A landscape with many valleys, sampled at points; each row gives a point and its height.
From any point a ball rolls to the lowest of the 2 points nearest to it. It stops when none of these is lower. Distance is the straight distance between rows; heights are no part of it.
Q_468 h=288: [174 125  98 151 122 147  65 165 166 190 121  88  92 100 118  74 119 124
 139 151 136  88  72]
Q_936 h=37: [126 155 173  96 128 161 129 132 117 160 103 118 115 130  97 139  88  85
 162 150 126  84  96]
Q_879 h=199: [112 144 147 147 168 164 129 100 160 138 158 133 120 148 133 124 113 152
 174 119 203 125 103]
Q_549 h=262: [122 154 123 132 120 181 112  89 132 131 148  92  95 115 128 110 119 141
 139 150 127 125  84]
Q_520 h=82: [ 79 127  94 121 127 118 115 131  68 126 103 118 171 135 162  80 110  94
 152 130 111 166 137]
Q_779 h=108: [101 131  82 110 124 128 140 114  48 109 122 122 193 131 145  73 118 127
 169 158 135 121 123]
Q_958 h=385: [112 164  92  78 187  84 132 177 119 134 146 169 149 194 114 165 139  84
  92 130 128 152 171]
Q_784 h=459: [130 145 148 120 168 151 103 133 125  96 121 172 111 150  88 131 147 145
 130 122 179  99 177]
Q_751 h=328: [143 123 145 107  92 169 105 164  98 135  94 137 101 158 131 193 115 127
 108 117 103 138 104]
Q_870 h=320: [135 120 117 152 150 102 133  96  90 102 100 125 194 154 126  55 111 124
 168 144 156 145 178]
Q_194 h=359: [161 117 135 171 139 142 170  96  81  95  81 100 161 134 126  73 126 179
 169 124 114 135 147]
Q_190 h=555: [ 90 140  58 131 129 200 101 135 112 141  85  85 103 105 119 108 135 120
 140 120 118 150  82]
Q_624 h=317: [122 118 123 112  66 145 138 144 125 105 123 168  73 101 161 162 166 153
 116  89  97 134 111]
Q_272 h=417: [124 163 142 125 186 148 156 152 132 123 122 177 129 138 104 183 145 133
 146 103 155 125 103]
Q_173 h=386: [153 160 104 156 157 136 170 103 103  71 156 172 128  92 112 147 161 154
 113 114 172 116 108]
Q_950 h=231: [116 145 136  72 126 157 115 143 101 145 134 130  46 182 118 130  88 106
 135 130 140 141 130]
Q_477 h=305: [135 179 120  76 130 141 139 170 143 140 113 177  90 115  91 165 124  75
 114 127 121  92  97]
Q_332 h=537: [105 142  59 120 133 177 120 100 168 162  81  63 126 113 102 120 124 103
 158 106 120 167  90]
Q_73 h=504: [130 136 123  85 177  71 130 118 146 136 177 120 149 153 107 125 184 102
  74 157 126 129 227]
Q_798 h=510: [173 147 121  94 131  95 109 158  95 132 142 165 160 181 104 139 117 174
 135 158 190 131 190]
Q_810 h=580: [ 92  92 149 167 107 136 128 112 134  91 122 131 126 108 152 173 165 112
 114  91  83 167 144]
Q_993 h=330: [116 121  96 134 110 142 108 134  59  77 149 154 155 147 158 147 124 126
 127 133 152 137 153]
Q_76 h=282: [162 135 131 138 139 148  89 171 121 180 105 106  74  95 111  70 117 116
 162 124 107 120  77]
Q_154 h=133: [139 145  94  79  68  86  82 163  82 139 167 159 175 129 122 139 130 102
 118 167 150 105 160]
Q_994 h=104: [167 121 160 133 135 118 161 130  92 101 100 160 164 128 129 104 121 177
 156 113 173  89 154]
Q_620 h=128: [ 92 100 108 112 142 173 144 116  77 119 133 152 113 160 148 120 113 140
 165 150 185 110 108]
Q_939 h=76: [176 127 137 119 117 104 219 148 115  79 110 169 157 122 146 135 139 166
 155 108 146  85 161]
Q_951 h=246: [114 150 141 116 117 118  72 189 112 121 107 164 107  92 157 133 164  99
 103  98  78 125 147]
Q_412 h=187: [104 157 159 110 170 131 123 149 133 133 117 122 128 105 119 162 136  71
 104 119  66 111 161]
Q_292 h=255: [150 184 115  68 119  93 132 161  94 122 131 177 123 124 108 140 143  81
  99 117 120 117 115]
Q_207 h=178: [159 165 141 131 109 161 107  87 193 136 177  78 113 167 134 163 140 175
 130 121 121 125 114]
Q_344 h=300: [150  85 128 178 108 113 186  83 129 118 119 109 111 120 116 154  98 167
  97 181 155  74  87]
Q_188 h=389: [171 138 155 163 139  98 161 126  86 110 118 142 198 125 145 156 116 159
 143 118 122 156 138]
Q_373 h=626: [145  58  64 153  71 130 128 139 131 150  64 110 115  86 130  85 153 137
 129 131 128 123  59]
Q_676 h=388: [ 90  99 154 121 187 174 142 135 128 148 145  67  82 123 150 121 123  94
  86 118  79 140 139]
Q_924 h=598: [111  70 146 133  73 149 159 118 147  91 130 125 153 109 115 167 166 171
 170 121  95 131 111]
Q_496 h=536: [115 125 136 131  74 136  98  82 221 140 142  65 136 135 103 122 134 124
 153 134  84 140 102]
Q_714 h=329: [127 142 167  98 155  90 124 145 128 128  90 151 156 131 125  83 123 193
  99 113 138 129 213]
Q_50 h=436: [171 163 105 120 141  78 157 127 111  85 143 183 175 136 126 138 138 141
 126 132 137 140 180]
Q_121 h=152: [129 184 116  83 151 127 151 100 139 103 160 165  69 137  94 145 145 107
 122 125 134 124 127]
Q_348 h=442: [114 163 142 109 118 151 110 146 178 177 163 100  98 124 143 149 110 128
 145  95 111 123  90]
Q_871 h=277: [146 132 144 142 152  84  98 108 130 127 117 130 189 153 106  79 109 129
 141 174 156 146 213]
Q_841 h=332: [120 131  70 152 111 132  98  78 173 169 124  64 125 143 135 132 103 155
  82 182 139  78  70]
Q_2 h=418: [105 112 100 164 154 185 118 116 117 150 121 102 133 137 109 142  99 136
 138 169 190 101  62]
Q_406 h=335: [146 154 142 126 165 130 103 155  86 127 107 120 181 155 131 112 110 201
 149 167 129 151 177]
Q_125 h=160: [141  89  77 168  73 124 120 143  68 118  92 111 163  85 159 104 128 132
  89 152  99 103  95]
Q_387 h=318: [ 90 102  92 175 101 115 137  77 152 150 110  99 104 129 128 152  98 163
  97 190 148  76  82]
Q_909 h=163: [129 134 183 110 199 116 175 107 176 133  95 168  81 133 114 105 149 150
 108  98 162 127 154]
Q_866 h=100: [100 174 143  81 140 123 122 108 103 121 162 140  87 102 117 115 142  91
 129 118 118 119 137]
Q_973 h=295: [123 111  59 151 113 125  86 113 108 139 126 114  59  95 130  67 121 125
  86 165 164  97  79]
Q_79 h=119: [ 83  71 191 113 130 118 162 105 162 139 126  99 122 123 128 162 155 143
 150 104  81 169 109]
Q_849 h=301: [128  96  87 132  77 134 127 124  65  95 135 147 103 127 153 117 107 112
 107 136 156 117 124]
Q_628 h=286: [137  82  61 183 103 122 146 118  85  94  92 117 188 137 149 121  98 113
 116 185 158  82 124]
Q_158 h=141: [ 99 108 149 142 188 101 122 122  98 121 133 111 170 139 161 114 124 103
 121 140 116 160 178]
Q_844 h=65: [120  67 171 139 119 130 172  99 138 124  83 120 117 184 143 152 126 134
 156 116 111 167 138]
Q_323 h=125: [144 134 138 141 125 126  75 177 217 197 132  93  91 128 146  84 113 126
 175  97  86 104 116]
Q_900 h=309: [146  86  85 184  89 118 167 158  98  73 138 119 196 131 170 123 100 138
 142 151 153  95 144]
Q_358 h=398: [175 112 152 163 146 125 166 138  62 121 107 131 190 126 125 156 103 160
 132 127 163 120  94]
Q_55 h=495: [113 142 119  92  99 112 117 142 130 126 149 185  52 125 142 121 129  83
 121  84 158 146 124]
Q_289 h=136: [146  80  81 148  75  84 114 151  78 111  95 134 112  86 159  89 126 135
  71 169 113  61 127]
Q_638 h=407: [144 141 138 157 143 142 160 121 138  84 127 188 135  84 109 120 165 184
 125  79 185 101 132]
Q_979 h=170: [140 176 161 115 223 120 148 113 131 120 135 131 104 120  68 132 139 111
 113 118 129 115 155]
Q_863 h=165: [ 89 111 146 176 172 151 130 101 105 107  94 107 164 139 140 114 138 109
 152 120 122 158 140]
Q_571 h=346: [145 152 128 110  94 129 134 156 162 134 111 164  53 118 133 170 157 117
  90  82  95 162 101]
Q_16 h=105: [131 116 178  99 153 129 173 110 141 141 106 144  79 178 134 163 115 114
 128 114 122 151 136]
Q_997 h=540: [129  95  92 149  58 152  86 137 164 144 160 116  88 128 155 132 128 147
 117 104 157 146  66]
Q_187 h=483: [139  97 106 120  75 126  58 143 189 149 163  73 141 158 101 137 114 151
 137  94 113 166  63]
Q_961 h=368: [156 132 117 135 108  65 167 133 115  94 170 138 183 128 138  87  98 145
 181 165 148 142 204]
Q_887 h=491: [121 136 140 106 169  61 123 131 144 152 161 129 184  83 158 134 119  78
  91 180  97 169 170]
Q_98 h=208: [107 170 156  88 131 110  97 176  87 143 116 126 159 108 135 143 127  90
 133 144  85 101 147]
Q_270 h=107: [125  95 117 119  84 119 135 121  87 125 109 142  99  93 145 127 120 141
  83 179 123  50 103]
Q_266 h=497: [103 102 157 157 177 158 127 145 108 125 103 119 127 187 135 177 115 123
 121 109 125 169 142]
Q_913 h=507: [101  91 149 160 130 160 132 133 120 134 116  97 107 164 119 173 113 125
 144  95 123 190  87]
Q_558 h=219: [111 120 169 150 157 118 148  89 131  94 121 162 133 118 131 117 139 109
 163 114 164 124 158]
Q_479 h=192: [110 173 139 120 181  92 176 133 114 116 116 161 166 105 135 155 165  98
 117 107  81 148 116]
Q_616 h=252: [139 144  96 157 138 117 110 129  66 103 166 130 210 100 131 106 115 156
 145 183 147 131 144]
Q_861 h=444: [102 141 101 106 146  49 151 132 164 149 181 168 170 104 104 128 173 127
 134 179 141 171 202]
Q_929 h=578: [104 142 106 162 168 156  98 143  80 119 104  87 138 159 115 126  98  80
 115 118 109 173 134]
Q_110 h=358: [173 165 141  93  91 122 124 104 147 171 165 103  88 118 147 114 101 141
 123 123 140 113  61]
Q_927 h=112: [ 94 123 119 113 150  89 113 130  94 147 132  96 171 132 165  89 105 101
 128 172  89 183 170]
Q_619 h=205: [146 109 153 144 172  86 168 130 189 116  95 164 183 115 162 141 172 125
  86 121 115 136 185]
Q_56 h=447: [100 161 106 131 176 111 119 127 108  86 166 155 114 135 124 156 160  90
  80 100 122 160 177]
Q_36 h=347: [120 136 105 107  86 128  89 139  93 107 124 132 144 162 154 119 119 130
 133 170  92 147 187]
Q_240 h=449: [122 163 110 107 139 117  86 118  73 131 143  82 150 187  86 101 124 106
 129 169 115 151 180]
Q_459 h=72: [ 86  88 152 130 107 142 157  77 160 134 111  82 121 120 121 109 152 155
 178 131  73 168 102]
Q_337 h=413: [ 68 133 146 146 173 175 115 114 119 113 153  99  70 122 148 144 139 123
 116 104 104 166 139]
Q_457 h=467: [156 110 109 139  89 133  48 188 190 174 172  87 109 152 130 135 129 162
 132  76 115 136  87]
Q_136 h=218: [162 129 161 101  59 119 150 114 158 140  97 161  93 120 122 166 131 100
 128 123 117 118  94]
Q_229 h=132: [166 131 118 132 108 116  73 169 188 199 128  59 139 159 126  74 114 142
 154  71  85  90  97]
Q_546 h=632: [167 105 107 154  81 115  56 141 177 159 170  82 112 105 156  93 173 184
 120 115 120  97  70]
Q_838 h=516: [120 109 135 145 110 145 121 120 148 166 105  81  72 159 122 128  97 108
 131 104 105 192  85]
Q_466 h=120: [115 154 146 141 119 146 106 134 137 164 152 125 131  63 107 128 102  79
 143 116 150  93  52]
Q_450 h=196: [123 135 156 108 250 141 171 141 160 151 134 129 108 121  78 126 124 104
 103 117 120  84 166]
Q_306 h=273: [152 147  91 140 107 151 121 112  77 142  48  80 139 118 112  90 130 115
 120 133  76 156  85]
Q_733 h=532: [130 105  66 153  92 162  79 150 161 171 119  88  96 139 142 106 116 146
 137  93 142 177  62]
Q_394 h=429: [108 138 159 116 127 137 106 138 190 193 149  52 103 130 119 128 100 138
 139 105  57 132 112]
Q_443 h=261: [133 115 108 136 101 144 148  71 112 149 136  95 109 118 143  95 104 148
 128 163 145 120  58]
Q_376 h=337: [151 110  95 152 111 111 151 156  88  75 160 167 186 135 167 155  99 149
 133 138 180 120 159]
Q_884 h=575: [132  76 125 133  79 145 153 136 121 121 139 128 130 106 115 201 152 177
 130 132 124 123  76]
Q_529 h=419: [143  95 128 124  82 152  95 103 192 115 164 100 144 139  93 173 145 182
 140 149 117 137  85]
Q_359 h=191: [132 147 119 103  96  75  99 129 115 134 157 158 186 136 123 135 106  94
 150 185 143 147 183]
Q_731 h=394: [108  99 160 145 130 167 126 138 133 110 103 159 137 141 132 178 154 152
 161 114 149 119 140]
Q_678 h=68: [150 140 178 136 133 159 146  98 137 155 115 104 135 118  90 142 113 135
 171 151 146 105  74]
Q_689 h=81: [105  85 115 113 108 140 175 137  65  92 129 159 132 145 168 121 118 151
 168 139 164  88 141]
Q_196 h=244: [126 133 142 123 202 108 189 132 178 109  98 167 145 137 140 133 193 118
  81 125  92 132 144]
Q_717 h=56: [128 161 163 137 153 147 138  81 182 136 162  96  76 130 123 156 131 144
 123 111 109 151 128]
Q_533 h=484: [129 102 165 149 198 136 130 137 125 110  93 139 119 170 138 144 139 151
  87 100 146 156 179]
Q_319 h=324: [159  99 126 175 137 132 171 107 115 103 131 143 116 103 105 191 135 183
  85 147 174  82  92]
Q_455 h=308: [138 142 147 155 133 186 123  84 102 108 110  91 114 115 112 122 151 159
 144 155 103 131 114]
Q_967 h=126: [118 113  72 146  85 154 108  94 178 145 159  85 157 176 167 124 118 145
 144 132 164 121  76]
Q_752 h=58: [ 84 108 122 121 119 142 149 118  83 137  82 111 131 147 154  97 114 114
 163 115 106 161  99]
Q_991 h=557: [ 98 106 160 129  66 124 115  99 200 138 148 111 116 105 129 139 144 111
 156 109 101 157 100]
Q_220 h=342: [143 133 177 162 160 146 148  86 112 102  82 105 127 128 109  99 150 173
 148 130 106 138 157]
Q_727 h=569: [ 87 138  82 131 142 187  91 159  98 145 102  92  90 150 104 108  81  88
 134 111 117 151 108]
Q_72 h=249: [172 123 138 130  62 124 112 137 153 139 131 162  73  91 137 122 131 104
 114 110 144 116  92]
Q_988 h=636: [140  97 109 151  58 123  99 102 169 151 147  81 114  67 134 104 158 177
 104 148 108  99  54]
Q_732 h=245: [133 182 121 105 168  89 132 158 124 128 143 158 182 105 143 170 139 148
 123 166  89 167 158]
Q_48 h=285: [142 153 137 120 126 109 146 160 126  93  95 180 148 126 135 101 130 207
 109  76 153 112 201]
Q_563 h=215: [135 107 133 142  69 162 121  94 136 108  81 126 126 140 121 139 134 106
 150 159 107 111 124]
Q_574 h=546: [118 149 133 139 106 140 130 121 127 126 154 143 104  73 134 160 143 120
 120  83 128 150  70]
Q_366 h=200: [134 129  74 152  96 107 103 143  52 120 146 122 191  75 159 111 104 143
 103 172 113 122 117]
Q_13 h=344: [144 159  98 142 100 155  96 105 178 176 153  60 137 139 116 112  96 124
 122 148 138  95  59]
Q_392 h=334: [146 132 121 149 123  89 133 127 136 119 134 126 179 113 107  61  94 169
 179 187 150 162 208]
Q_782 h=232: [ 94 120 157 138 117 126 169  73 121 106 140 140 123  94 157 110 133  98
 177 107 128 133 116]
Q_456 h=33: [115  79 118 151  98 139 181 108 109 110  69 112 156 165 146 123 122 123
 181 121 116 164 112]
Q_434 h=173: [128 125 140 117 165 152 162 113 111 122 160 166 101 136 134 132 120 170
 158 121 206 113 107]
Q_334 h=333: [ 99 158 146 163 203 147  88 132 101  96 143 125 151 127  88 132 123  98
 135 106 148 126 173]
Q_890 h=621: [ 98  58 108 148  54 148 136 129 125 131 112 120 131  95 139 114 143 141
 152 115 125 134  59]
Q_356 h=370: [114 161 134  87 203  76 122 164 153 142 121 160 167 124 115  95 152 175
  72 115 155 141 201]
Q_256 h=224: [130 135 132 143 154  95 168 148 169  81  87 190 148 122 144 112 163 172
  84  67 144 138 194]
Q_53 h=630: [182  92  97 159 104 125  80 150 186 161 135  88  96 114 151  80 184 166
 176 127 114 141  68]
Q_281 h=446: [108 166 151 100 156 170 143 153 162 154 138 144  95 140 119 184 123 129
 147 112 135 118 102]
Q_607 h=130: [128 185 142 121 199 134 156 102 187 122 178 127  72 127 102 140 123 105
 122 114 128 126 141]
Q_326 h=188: [ 77 132 140 159 152 180 115 120 141 135  93  97 138 129 112 131 126  96
 168 132 108 136 108]
Q_65 h=164: [103 132  99 156 130 177 116  76 176 132 142 104 140 164 136 102 111 126
 181 133 183 138 100]
Q_341 h=101: [124 121 132 141  99 156  74 153 202 173  97 112  67 119 126  82  99  80
 153 121 109 110 128]
Q_61 h=144: [158 164 138 143 119 130  97 163 176 192 156 126  99  72  92 115  80  86
 139  91 132  96  83]
Q_151 h=505: [118 100 120 151  88 142 114 103 169 134 171  87 130 155 115 149 109 149
 151  95 137 197  57]
Q_178 h=230: [133 149 156 104 159  79 116 123 120 124 130 158 170 154 118 131 124  96
 135 158 139 123 200]
Q_469 h=148: [121 114 162  68 193 120 170 128 126 138 117 138  88 165 151 145 136  90
  93 127 111 132 168]
Q_381 h=434: [ 84 153 138 132 210 152 133 141 123 104 160 137  98 120 120 171 149 112
 105  93 124 142 157]
Q_824 h=87: [137 126 158 128 112 127 147  91 158 165 163 101 155 111 119 152 116 145
 154 141 155 107  41]
Q_152 h=290: [164 139 139 137  87 165 125  91 171 120 162 116 100 122 111 184 144 165
 120 140 131 124  93]
Q_231 h=97: [110 135 107 135  70 155  75 103 208 145 161  91 140 176 163 112 107 114
 148  99 136 124 101]
Q_340 h=549: [138  78 102 141  62 103 102 128 176 156 171 102 121 121 148 163 121 171
  93 127 150 115  57]
Q_261 h=431: [123 163 147 118 156 123 124 125 127  98 112 189 128 103  84  89 152 162
 124  86 194  95 168]
Q_690 h=503: [134  89  86 128  38 143 107  81 203 126 137  79 141 135 112 119 141 159
 139 155 114 129  80]
Q_633 h=345: [ 96 112 140 147 232 133 109 149 117 123 165 105 149 143  93 120 119  77
 101 125 148 114 204]
Q_553 h=372: [129 147 114  90 182 102 147 168 128 138 130 156 109 176  90 168 105  51
  84 114 116 129 165]
Q_26 h=198: [108 114 178 145 181 123 162  88 195 122 134 141 104 131 132 128 144 128
 134  98 162 139 155]
Q_917 h=111: [162 143 122  72  78 119 115 111  47 114 128 124 121 142 117 103 127 123
 117 172 108  99 146]
Q_166 h=272: [125 138 133 108  69 113 102 161  93 116 110 156 135  90 181 124 151 126
 122 126  69 121 154]
Q_69 h=169: [142 112 134 124 123 129 125 118  83 108 108 148 176 142 118 125 118 122
 141 189 175  58 132]
Q_645 h=145: [128 167 138  95 120 144  90 138  90 138 147 121  66 105  76  96 117  91
 116 123 105 102 124]
Q_805 h=352: [168 166 135 111  95 119 103 111 165 181 172  82 141 147 144 128  97 127
 107  95 132  71  63]
Q_276 h=322: [170 166 120 126 160  81 189 116 142  79 101 212 130 167  91  95 159 137
 111 117 139 125 154]
Q_99 h=270: [141 137 154 118 123 141 104 157  83 155  83 106  86 116 134  89 122 120
 135 109  86 151  94]
Q_408 h=254: [150  98 100 166  86 167 128 119 101  94  84 120 176 144 130 136 127 135
 130 173 123 101 125]
Q_859 h=271: [157  89 105 155  60 107 131 114 154 147 152 145  70  83 165 104 122 149
  99 135 160  91  79]
Q_661 h=399: [104 153 138 101 201 118 139 177 120 123 114 178 157 158 134 176 138 101
 126 112 134 135 151]
Q_338 h=374: [177 117 131 188 120 111 170 120 100  95 112 100 195 137 150 105 105 170
 164 127 114 167 155]
Q_485 h=114: [139 115 157 128 128  91 185 144 150  85 105 165 163 134 177 122 135 158
 152 107 122 115 211]
Q_243 h=281: [136 123 118  94  91 174 105 158 103 146 125 123  54 155 139 139 104 140
 113 132 144 125  93]
Q_854 h=628: [167  86  98 160  99 132 109 136 140 163  87 103  97  78 134  59 175 144
 171 135 114 132  64]
Q_757 h=307: [114  89  27 144 103 131  99 129  68 113  99 122  95  92 137  61 140 125
  86 150 150 107 104]
Q_232 h=102: [100 142 153 139 120 143 121 100 153 170 153  87 150  97 119 116 101 102
 174 112 131 132  49]
Q_590 h=350: [130 149 138 100 127 139 123 159 140 139 115 165  88 154  99 171  95  55
 118 101 129 122 135]
Q_836 h=204: [130 155 110 132 103 179  68 137 123 139 139 103  57  86 109  93 132 131
 117 145 109 100 101]
Q_219 h=294: [142 170 126 102 146 125 103 152  72 120 150 132 170 123 145 149 120 176
 135 172  98 158 165]
Q_675 h=283: [167 195  85  88 137  81 134 160  98 123 143 177 183 144  99 168 125 101
 103 156 130 132 115]
Q_293 h=477: [119 149 129 108 147  83  87 118 121 150 183  97 153 162  89 123 149 109
 111 177 125 151 222]
Q_781 h=157: [100 118 180 118 147 132 154 122 159 144 113 112 114  92 129 168 151  95
 111 104  71 134 121]
Q_644 h=279: [149 165 129 128 204  68 180 127 159  97  95 182 164 156 115  90 171 130
  84 143  99 136 145]
Q_472 h=298: [168 128  50 127  95 137 130 115  55 118  74  97 155 135 134  97 109 133
 101 158 104 149 115]
Q_823 h=384: [129 141 136 123 138 140 144 140 189 137 135 119  56 130 116 196 135 101
  68  96  88 159 131]
Q_286 h=613: [106  82 137 147  57 148 167 123 113  90 124 136 148  89 159 135 151 131
 158 109 108 105 111]
Q_528 h=415: [128 145  99 109 195  60 150 158 151 121 144 184 159 182 133 135 152 134
  88 141 148 178 194]
Q_985 h=216: [107 143 150 126 142 139  86 199 122 149 111 118 108  90 123 153 129  92
 102  87  58 121 143]
Q_130 h=471: [120 127 127  87 116  85 145  95 105  93 149 168 111 168 141 122 140  81
 118 115 137 137 190]
Q_509 h=455: [151 145 133 118 105 117  95 185 203 180 161 122  85 108 149 140 140 139
 134  75 121 132  84]
Q_233 h=284: [151  95  89 148  76 107 124 106  89 119 140 134  53 103 146  84 110 126
  89 147 157 105  99]
Q_238 h=135: [159 121 134 126 122 103 134 138  91 115 113 162 201 145 117  82 106 157
 161 157 183  78 178]
Q_957 h=71: [100 138 120 109 130 138 106 132  68 141 127 120 130 133 100  90 102  58
 153 137 144 112 106]
Q_762 h=197: [ 86 125 137  83 151 127 125 123  74 130 147 131  84 185 109 120 116  97
 148 120 143 148 160]
Q_43 h=293: [116 107 124 103  78 140 109 168  81 116 122 162  91  93 182 103 161 155
 131 107 107 120 118]
Q_785 h=524: [116 121  77 138 120 152 102 142 181 182  91  59  92 141 110  98 104 120
 147  86 102 182  84]
Q_911 h=404: [103 150 114  92 175  39 155 158 168 153 154 173 164 109 106  88 170 185
 110 147 159 159 209]
Q_952 h=225: [164 157 135 105  91 106 131 123 100 109 121 179 162 113 131 154 123  94
 113 142 131  93 131]
Q_992 h=486: [161 143 126 100 140 127 123 144  88  98 134 182 142 164  89 151 148 151
 115 151 183  88 166]
Q_759 h=559: [114  73 113 146  85 110 140 126 153 145 149 117 114  83 121 200 128 182
  83 147 131  95  54]
Q_635 h=364: [142 134 147 124 120 153 128 142 110 103  97 160 136 164 140 201 134 127
 116 119 119 125 152]
Q_891 h=400: [167 153 116 133 133  52 148 120 138 113 164 171 182 114 100 111 126 144
 148 146 174 150 206]
Q_133 h=256: [136 139 127 131 117 123 106 144  70 140  72  87 132 135 146 100 113 111
 115 124  62 183 121]
Q_930 h=456: [156 128 139 112 212  94 146 141 145 107 108 154 130 169 138 132 151 143
  64 116 138 151 203]
Q_655 h=482: [ 95 127 127 106 128 127 153 101 141  96 149 191  79 153 142 150 132  84
 132  98 170 148 154]
Q_182 h=189: [105 126 160 133 139 120 135 145 179 159 134 120  86  81 116 150 113  54
 107  81  86 133 118]
Q_60 h=476: [127 131 129 113 160  48 166 128 155 129 165 158 173  89 142 129 116 116
 129 185 125 190 187]
Q_944 h=432: [ 94 102 153 125 104 185 122 124 181 135 115 127 116 164 137 166 134 140
 180 140 144 123 116]
Q_562 h=251: [ 89  99 186 177 193 174 112 116 190 140 120  76 123 122  92 134 150 145
 140 118 114 134 140]
Q_902 h=341: [174 117  72 140 114 129 148 112  63  91 109 117 165 172 141 100  87 139
 139 159 143 142 145]
Q_959 h=168: [110 144 148 115 203  72 165 126 116 119 141 158 174 116 165 133 148 103
 106 114 116 159 169]
Q_803 h=176: [125 147 143 139 109 116 106 165 222 177 144 127 117  75  93 159 116  76
 132  75 106 124  86]
Q_505 h=195: [136 140 139 124 104 124 107 120 100 107 120 159 200 110 137 130 133 100
 145 181 130  82 154]
Q_486 h=280: [162 100 128 149 111 156 178  83  98 106 110 117 118 135 122 116 117 160
 145 166 149  97  95]
Q_817 h=171: [115 119 137  94 151 138 135 140  73 114 126 161 124 194 130 137 114 129
 157 127 182 127 151]
Q_692 h=369: [102 123 148 117 200 147 122 123  99 126 142  69 106 143 114 109 119  94
  95 142  79 123 177]
Q_428 h=57: [156 125 135  76  72 133 124 119  86 124 122 155  75 123 127 123 126 124
 102 167 129  78 120]
Q_464 h=93: [112 138 106  94  99 105  86 139  60 137 150 134 156 156 104 100 119  80
 134 151 152 107 144]
Q_74 h=366: [153 186 126  66 114 107 122 143 172 177 178 142  78 115 157 105 104 121
 127  99 155  95  88]
Q_46 h=460: [148 143  96  93  92  81 173 121  74  81 172 178 136 133 138 129 142 116
 123 119 138 123 166]
Q_415 h=129: [159 137 186 112 155 117 175 113 124 119  81 169 122 132 113 106 127 177
 138  86 158 124 160]
Q_263 h=570: [ 91  89 139 154  69 135 109 115 158 115 119 146  94  99 156 134 143  94
 135  92 117 158 117]
Q_729 h=247: [117 116 131 130  91 131 162  88 107 121 155 137 107  81 155 115 120 131
 141 135 149  96  81]
Q_942 h=405: [132 113 144 156 161 170 123 132  78 129 100 129 166 143 111 149 107 130
 153 144 175 111  85]
Q_349 h=527: [117 121 129 142 100 136 128 116 160 128 187 115 120 108 126 186 146 156
 134  79 135 180  64]
Q_741 h=234: [152 155 146 120 122 109 138 137  68 130 122 125 146 117 144 149 120 120
 104 106  85 173 111]
Q_214 h=424: [125  60 145 168 102 160 148 151 138  93  98 152 161 122 115 149 153 197
 164  99 169  97 132]
Q_770 h=233: [110 118 191 148 222 162 132 135 173 144 113 106 106 120  98 138 136 130
 110 107 133 106 171]
Q_484 h=190: [133 114 187 133 101 137 136 104 149 129  88 129 129 141 109 164 122  77
 140 130 110 123 125]
Q_437 h=303: [124 158 131 172 169 126  79 123  83  96 138 134 195 118 115 107 132 142
 144 140 146 133 172]
Q_869 h=42: [129 105 130 104 110 123 213 128 101  90 142 175 126 114 171 144 132 142
 157 111 157  99 124]
Q_279 h=217: [ 70 134 153 168 185 185 113 124 179 154 134  81 126 116  98 133 103 114
 163 126 105 103 139]
Q_262 h=302: [149 134 111 107  65 125 126 153  92 112 120 132 168 118 181 139 121 156
 126 171  89 116 154]
Q_683 h=356: [158 146 104 142 133 145 139  96 101  97 166 151 100  94 109 180 135 139
  71 144 161  99  89]
Q_543 h=159: [136  94 166 148 158  81 161 137 162 106 100 145 175 114 173  93 136 160
  92  85 134 136 211]
Q_129 h=103: [103  50 190 133 158 146 156 108 168 133  93  90 123 164 133 151 158 127
 127 134  95 148 135]
Q_613 h=357: [ 87 118 126 100 212 135 136 144 106 131 190 103 109 126  93 124 128  70
  86 118  93  97 193]
Q_935 h=59: [101 124 105 150  75 163  73 125 203 143 127 108  85 148 146 101 114  88
 142 116 133 140 115]
Q_34 h=406: [137 143  91 104 107 129  96 122  75 115 138 117 160 192 118 105 131 153
 141 193 142 139 200]
Q_860 h=412: [ 89 120 161 122 161 147 140 128 190 175 167  60  79  98 134 135 117 113
  98 104  58 124 129]
Q_315 h=210: [138 183 146 100 161  79 137 154 111 139 120 137 170  97 149 158 131 107
  89 128  60 171 133]

Call two points neighbours if one is among the 2 nearest of the other. Go from one point of each pair to the other, from neighbour to neighbour, staying as low as possible. Name the highest point that can't be avoided.
Q_292 / Q_133 | Q_549
Q_456 / Q_459 | Q_79
Q_866 / Q_717 | Q_121
Q_717 / Q_456 | Q_562
Q_935 / Q_994 | Q_879
Q_781 / Q_936 | Q_182
